A landscape with many valleys, sampled at points; each row gives a point and its height.
From any point a ball rolls to the lowest of the 6 points nearest to it. It stops when none of these is lower. Distance is the straight distance between rows; heights are no part of it.
q362 (h 4.29): [  7  51  17 -19 -15   0 -31  -5   9  19  -1   6 -38 -11   8  11 -25  27
 -13  26   6]
q845 (h 5.92): [-22 -74  -9  53  67  28  42   7   8 -19 -17 -38  14  22  32  -6  10   6
 -39  -5  -3]
q881 (h 3.06): [ 42  59   3 -16   8   7  -7 -20  -9  25  16  29 -12 -28  -8  31 -11  24
   2  32  -2]
q217 (h 6.16): [-33 -28  25  -4  23  -7  26  12  31  -3  13 -34   5   1   3 -22  50  21
  19  18   8]
q229 (h 1.23): [ 13  32  15 -24   9  24  41 -22 -12  -7  17  22 -13 -34 -41   2  -8  12
  45  34   4]
q696 (h 5.50): [ 14 -24  23  30 -33 -13  -7  19  26  -7   8 -38  -7  28 -11 -35  14  36
   8 -21 -10]
q662 (h 3.74): [ -5  -4  13 -21   9 -27 -27  44   3 -12  -2  -3  24  17   2  -2  14   3
  -6  -8   7]
q11 (h 4.76): [-39   0   0 -23  10  43  26 -20  -5 -18  14  10  18 -34 -23  24  16 -14
  41 -11   8]
q767 (h 3.76): [ -1  30  -1 -50  21 -30 -23  24  -6  12   1  13  26  -7  18  28  23 -20
  11  22  -2]
q674 (h 6.14): [-45 -19  -5 -31  18   1  15  21  11 -13   4   0  28   0  -4  28  19  -2
  -1  -1   9]
q653 (h 4.69): [  4 -46  27  44 -21  -1  31   9  26  10  11 -32 -28  16   1 -47  32  17
   8  -9   2]
q348 (h 4.30): [ 12  -2  20  -1 -30 -62 -47  25 -28 -35 -18   6  24  47  59 -28  33 -13
   6   2 -26]
q442 (h 4.10): [ -2 -13  -9  -6  -1  19  71 -37  -2   2  14   8 -31 -24 -48 -15  -8  -6
  36  19  27]
q151 (h 5.44): [ 13 -13 -25   7 -15   9  18  -5 -13   7  -2   5 -43   5 -35 -14 -34   3
  -6 -32  32]
q84 (h 2.18): [-19  10 -11  -1  -6  43   9 -28   5  -4   9   4  -1 -46 -38  -4  -4 -16
  43 -10   4]
q18 (h 5.39): [ -4 -40 -12  30  23 -11  22  24   7  -8  14 -30 -11  19 -14  -5  -8   9
 -16 -29  27]
q327 (h 3.41): [ 10  12  19   2 -43 -28 -57   8 -21 -21 -10  -8  42  44  36 -27  11  12
  -2  -9 -33]
q157 (h 3.80): [-25  16 -18 -15  -7  17 -19 -14  -3  -3   7  13   9 -55 -30  14   5 -34
  40 -19 -14]
q910 (h 4.17): [ 26  60 -29   2 -38  16 -39 -36   4  14 -10  34 -10 -37  10  23 -25 -29
 -13   5 -26]
q58 (h 1.73): [ 17  18   5 -34 -18 -36 -55  17  -9   4  -7   8  15  33  42  11  -1   1
 -23   1  -1]
q599 (h 4.81): [ 15  16 -11 -13 -14   8 -16   3   7   8   1   8 -17   0 -24   6 -31  15
  -2  -1  28]
q684 (h 4.36): [ 16 -25  25  25 -22 -18 -41  28  14 -18   4 -29  14  43   2 -37  -3  36
  -8 -23 -10]
q343 (h 6.99): [-66 -23 -16 -11   3  42  28 -37  14 -12  -5  -3  12 -16 -37  11   8  -8
  33 -43 -10]
q103 (h 6.17): [-29 -40 -28   6  12  39  26  -9  10  -8   8  -6   8 -16 -45   6  -8 -22
  -1 -36  17]
q967 (h 0.79): [ 28  62  -1 -11 -12 -21 -28 -25  -5  38   1  32   9 -13  24  40 -10 -10
 -25  31  -8]
q260 (h 5.34): [-52 -27  -9 -21 -14  29   1  -3  -5 -26  -9  12  35 -18 -10  26   5 -40
  14 -39 -24]
q345 (h 4.39): [-12 -23  16   5   7 -44 -35  23 -10 -34   5  -5  47  42  11 -19   6  -3
 -13 -28  -8]
q945 (h 2.27): [ 22  58  -2   8  -8 -15 -15 -52   0  54 -31  25  10   5  36  76  -5 -28
 -60  49 -14]
q567 (h 5.33): [ 10  25 -25  -2 -46  13 -46 -19  -8  10 -16  30 -12 -19 -10   7 -46 -21
 -15 -25  -4]
q416 (h 5.60): [-30  18  18 -49  30   8   9  -1   5   1  15  11  24 -17 -15  39  20  -2
  22  10   5]
q978 (h 2.88): [ 29  40 -22  -2 -39 -15 -34 -36   4  23   0  36  10 -49  26  14  11 -67
   3   4 -43]
q766 (h 6.25): [-35 -44   2 -10  32  23  63 -14  11  -8  16 -14 -25  -4 -17   4  12   7
  12   5  29]
q736 (h 3.73): [ -3  27  -8 -19 -17   5 -22 -15  -7   1  10  24  22 -62   5  11   8 -54
  21 -12 -37]
q884 (h 4.47): [  7 -20  -6   7   3  -4 -19  26  -4 -13  10 -12  -2  21 -19  -9 -33  -1
 -11 -31  20]
q136 (h 3.40): [ -6  11  -4 -36   2 -50 -35  47 -12 -19  -2  14  27  21  32  -8  30 -20
   5   7  -5]
q189 (h 5.64): [-26 -86  -8  50  50  40  31  12  16 -26  -4 -33   6  22  29 -11  30   9
 -34  -4  -3]
q977 (h 6.94): [-38  -8  20 -40  34  10  37   9  10   0  14 -13  11 -10 -14  25  22  25
  30  18  14]
q964 (h 5.21): [ -6 -50  -3  33  34   0  31  24  18 -10   1 -34 -10  21  -5 -19  11   4
 -14 -16  14]
q563 (h 5.19): [ 19  22 -37   2 -28  27 -23  -9  -5  14  -2  20 -21 -17 -32   6 -37  -6
  11 -21  15]
q758 (h 5.24): [ 16 -31   4  37  37 -45  -8  10 -17 -48 -11   2  50  44  -3 -25 -21 -15
 -20 -44  -4]
q280 (h 3.92): [  3  27  11 -35  17  15   5   3  -3   7  11  19   1 -29 -21  22   2   4
  28   8  17]
q920 (h 5.02): [ -9 -83  -4  66  44  40  51   4  -2 -13  -1 -35 -21   8  32 -32  29   8
 -29  -2   0]
q979 (h 0.72): [-20 -32   7  -6  17 -26   2  45  16 -20   6 -24  20  26  -4  -7  22  11
   6  -5   8]
q144 (h 4.31): [ 60  79  10  19  25  12  12 -45 -24  14   0  38 -19 -21   7  35   0  42
 -23  48 -33]
q381 (h 2.95): [ 34  32 -18 -33 -21 -55 -27   6 -23  12  -8  41   4  25  84  10  35 -38
 -16  17  -4]
q433 (h 5.98): [ -7 -58   4  55  44 -24   1  20   9 -36 -17 -23  56  40  13 -23   9   5
 -16 -29 -21]
q238 (h 2.30): [ 17   6   7  -9   0   9  28  -6   7  17   8  19 -44  -8 -23  -5 -19  14
  12  10  34]
q33 (h 3.57): [-18 -18 -14  -6  -7   0  -2  23 -38 -43 -11  35  37  -2  -1   8   4 -51
 -13 -45  -1]
q832 (h 4.48): [ 41  52  23  -8  -1  23  42 -24 -23   7  16  42 -31 -30 -26  -1 -22  23
  30  47   8]
q299 (h 5.96): [ -2 -64  -4  58  49   6  37  25   5 -35  -9 -26  13  28   2 -16  -6  -3
 -31 -27   3]
q374 (h 2.92): [ 17  39  -8 -27  -1   0 -24   7  -5  16  11  17  -1 -29   5  17 -19  -6
  -3   7  -1]
q135 (h 5.68): [ 26  51  32 -13  13  -2  33 -15 -13   8  18  15 -23 -19  -4   2   3  30
  27  42  17]
q213 (h 1.64): [ 17  63 -17  18 -26  -6 -41 -38  17  27  -6  24   0 -47  11   7  -9 -37
  11   6 -66]
q175 (h 1.97): [-21 -16  -8 -15  14  -9   1  13 -10 -34  -1  10  25   0 -20   9  -8 -34
   1 -41   5]
q572 (h 2.73): [  1  14  32  12 -71  -7 -82 -12 -10 -17 -25 -29  34  41  38 -18   1  19
 -17  -3 -26]
q853 (h 4.75): [  5  20   4 -31   9 -17  -9  20   8  -1  11  -8  11  -2  -7  23   5   6
   5  12  13]
q946 (h 0.91): [  2  14  -5  -4 -38 -14 -58  12  -5  -8 -14 -17   6  34  30  -5 -44   9
 -36   6  10]
q95 (h 3.56): [ -3   9 -31  -9 -11  19 -10 -18  -9  10   9  10   3 -41 -40  -6 -14 -19
  23 -24  -4]
q456 (h 7.39): [-36 -71 -19  22  53  31  44  -1   7 -26 -18 -16  15  27   9  16   0  -1
 -31 -27   1]
q494 (h 1.84): [ 29  44  -5 -34 -13  -8 -25   2 -13  23   2  40  11 -24  23  39   1 -39
 -16  11 -15]
q735 (h 0.71): [ 14  54   7 -15 -13 -18 -43 -22  -8  35 -11  -5  -8   2  37  23 -15  24
 -35  45 -18]
q366 (h 3.99): [-18 -44 -27  22  25  -5  12  20 -15 -33  -7 -15  28  21 -20   7 -21 -13
 -11 -53  14]
q311 (h 3.60): [ 19  36   3   0 -12  30  38 -32 -19   4   3  29 -39 -44 -47 -17 -10  10
  49  24  -3]
q953 (h 4.63): [-23 -27  20  15   2 -20  11  33  26   0   8 -39  -5  14  -2 -13  32  24
  10 -12   7]
q479 (h 2.10): [ 11  14  -8 -22 -22 -19 -50  21 -19 -16  -5   7  10  29  36  12 -25  -9
 -30  -4   0]
q130 (h 2.96): [ 16  71  -7  12   0  -6  -5 -75  -7  45 -23  30   6   3  22  75   0  -6
 -49  50 -32]
q495 (h 2.63): [ 11  32  -1 -20 -16  -4 -53   6  -1  17 -13   0  -7  23  24  12 -29  17
 -15  22   5]
q625 (h 6.30): [  5   2  36   1 -36 -30  13   9  13  29  11 -14 -36   8  -5 -42   7  42
  13  24  12]
q500 (h 6.74): [-12  12  18 -32  20 -12   3  28  13  11  17  -9  -5   2 -11  -7  24  32
  26  11   8]
q483 (h 4.00): [ 36  62  -8  20 -13  21 -30 -37   8  27  -4  24  11 -63 -13   6 -17 -23
  31  28 -63]
q703 (h 5.32): [  5 -53 -33  10   8   1  64 -24  -4  10  -8 -11 -63   5 -28 -28  -5 -22
   5   2  42]
q905 (h 3.68): [-14 -66  21  54  14  11  35  22  27   2   2 -41 -10  15  13 -34  31   5
  -7  -6   2]
q606 (h 2.28): [ 12  16  -6 -28 -23 -21 -49  19 -15  -6  -6  26  16   8  36  11  -8 -30
 -13  -7   4]
q277 (h 8.72): [-62 -16   9 -22 -10  67  56 -63  15 -13   8 -12  11 -19 -25   8  18   8
  48 -13 -19]
q419 (h 5.84): [ 16 -51 -11  22   8 -11  52  13  10  13  20 -18 -55  13   2 -42   0   2
 -13  -3  22]
q455 (h 3.90): [ -5 -27  29  25 -10 -15 -24  34  17 -10   0 -31  37  36   2 -25  32  19
  11 -21 -16]
q724 (h 2.19): [ 26  42  -5 -42  11  -6 -30  -1  -7  22   6  23   8 -33   0  35 -12 -20
   7  23 -10]
q555 (h 6.08): [ 16 -20  19 -11 -12 -27  48 -13  10  26  12  -4 -52   8 -13 -32  -4  25
  20  38  11]
q802 (h 1.56): [ -7 -68  19  44  -3  17  20  21  28  -7   0 -33  27  15   7 -30  61  19
  12 -25 -22]
q80 (h 3.00): [  2   6  26  12 -52   2 -50  18   2  -7 -20 -32   2  31  16 -33  -8  38
 -16 -15  -1]
q708 (h 6.03): [ 24  55  26 -18   0  -6  14 -10   2  18  14   7 -41 -13  -2   1 -11  52
  -3  39  10]
q273 (h 5.18): [ -5 -36  -8  46  46 -21  15  18 -14 -42 -15  -2  48  41   0 -11 -12 -12
 -29 -44   2]
q654 (h 4.89): [ -1  -7   3   5   9 -12 -13  28   7  -5   3 -14  -6  13 -14  -8 -17  15
   4 -12  19]
q125 (h 1.52): [ 29  58  13 -13   4  -1 -23  -8  -3  41   0   5 -25  -4  24  26 -20  36
 -16  64  -3]
q439 (h 4.98): [ -1 -60 -14  48  31  -5  38  23  14  -3   0 -34 -28  18   3 -36   7  -5
  -8 -19  14]
q903 (h 6.19): [-34 -73 -19  22  39  45  59 -20  10  -8  -6 -15 -11  20   6  10  14 -10
 -22  -9  22]
q541 (h 4.97): [  3 -33 -23  10   4  21  56  -5  -9   7   9 -10 -36  -5 -51 -18 -16 -12
  11 -14  30]
q40 (h 4.57): [  1   9  -6 -15  -4  21   6   1  -2  14   0  13 -26 -27 -44  -8 -25   2
  20 -12  19]
q472 (h 3.59): [ -3  34  -2   7   6  46  16 -43  -6 -11   1   5 -12 -64 -34 -22   0  -1
  73  32 -42]
q359 (h 4.42): [-18  -1 -17 -27 -21  -3 -11   3 -20 -18   0  43  30 -33  15  21  18 -63
   6 -34 -17]
q148 (h 2.34): [ 16  37  -8 -31 -26 -43 -57  -3 -12  23 -18  14  11  24  70  15  12  -9
 -27  37 -12]
q29 (h 5.99): [-17 -16   0   2  17 -10  28  31  25  -4  13 -17 -21  -4 -14 -14   9  26
  10   4  29]
q73 (h 3.39): [ 13  -1 -31  11  -7  -2 -35  18 -22 -28  -7  15  13   8 -13  -2 -31 -28
 -13 -37   7]
q251 (h 5.20): [-24 -54 -19   9  19  44  71 -28 -10   2  -1 -12 -29  -1 -25  -5   5 -11
   5 -12  32]
q408 (h 8.15): [  7   5  30 -14  -6 -15   8  19   6  20   3 -21 -17   2  -4 -22  15  47
  15  20   8]
q865 (h 4.43): [  9   9  18  15 -48 -15 -21  15  20  13  -1 -23 -37  22  -4 -37 -17  41
 -13   4   5]
q907 (h 2.15): [ -5  62   5  -1 -29 -12 -43 -20  -6  51 -32  -1   3  19  55  38 -24  12
 -56  68  -1]

Call two points neighbours if one is among the 6 nearest of the other. Go from one point of each pair to the other, from neighbour to neighbour, staying as low as possible. Name the highest point that can't be avoided.
q175 and q802 -> q455
q946 and q979 -> q662
q175 and q735 -> q73
q229 and q84 -> q472
q735 and q946 -> q606

Where does a ball stop that starts at each point below?
q567 -> q735
q563 -> q735
q853 -> q735
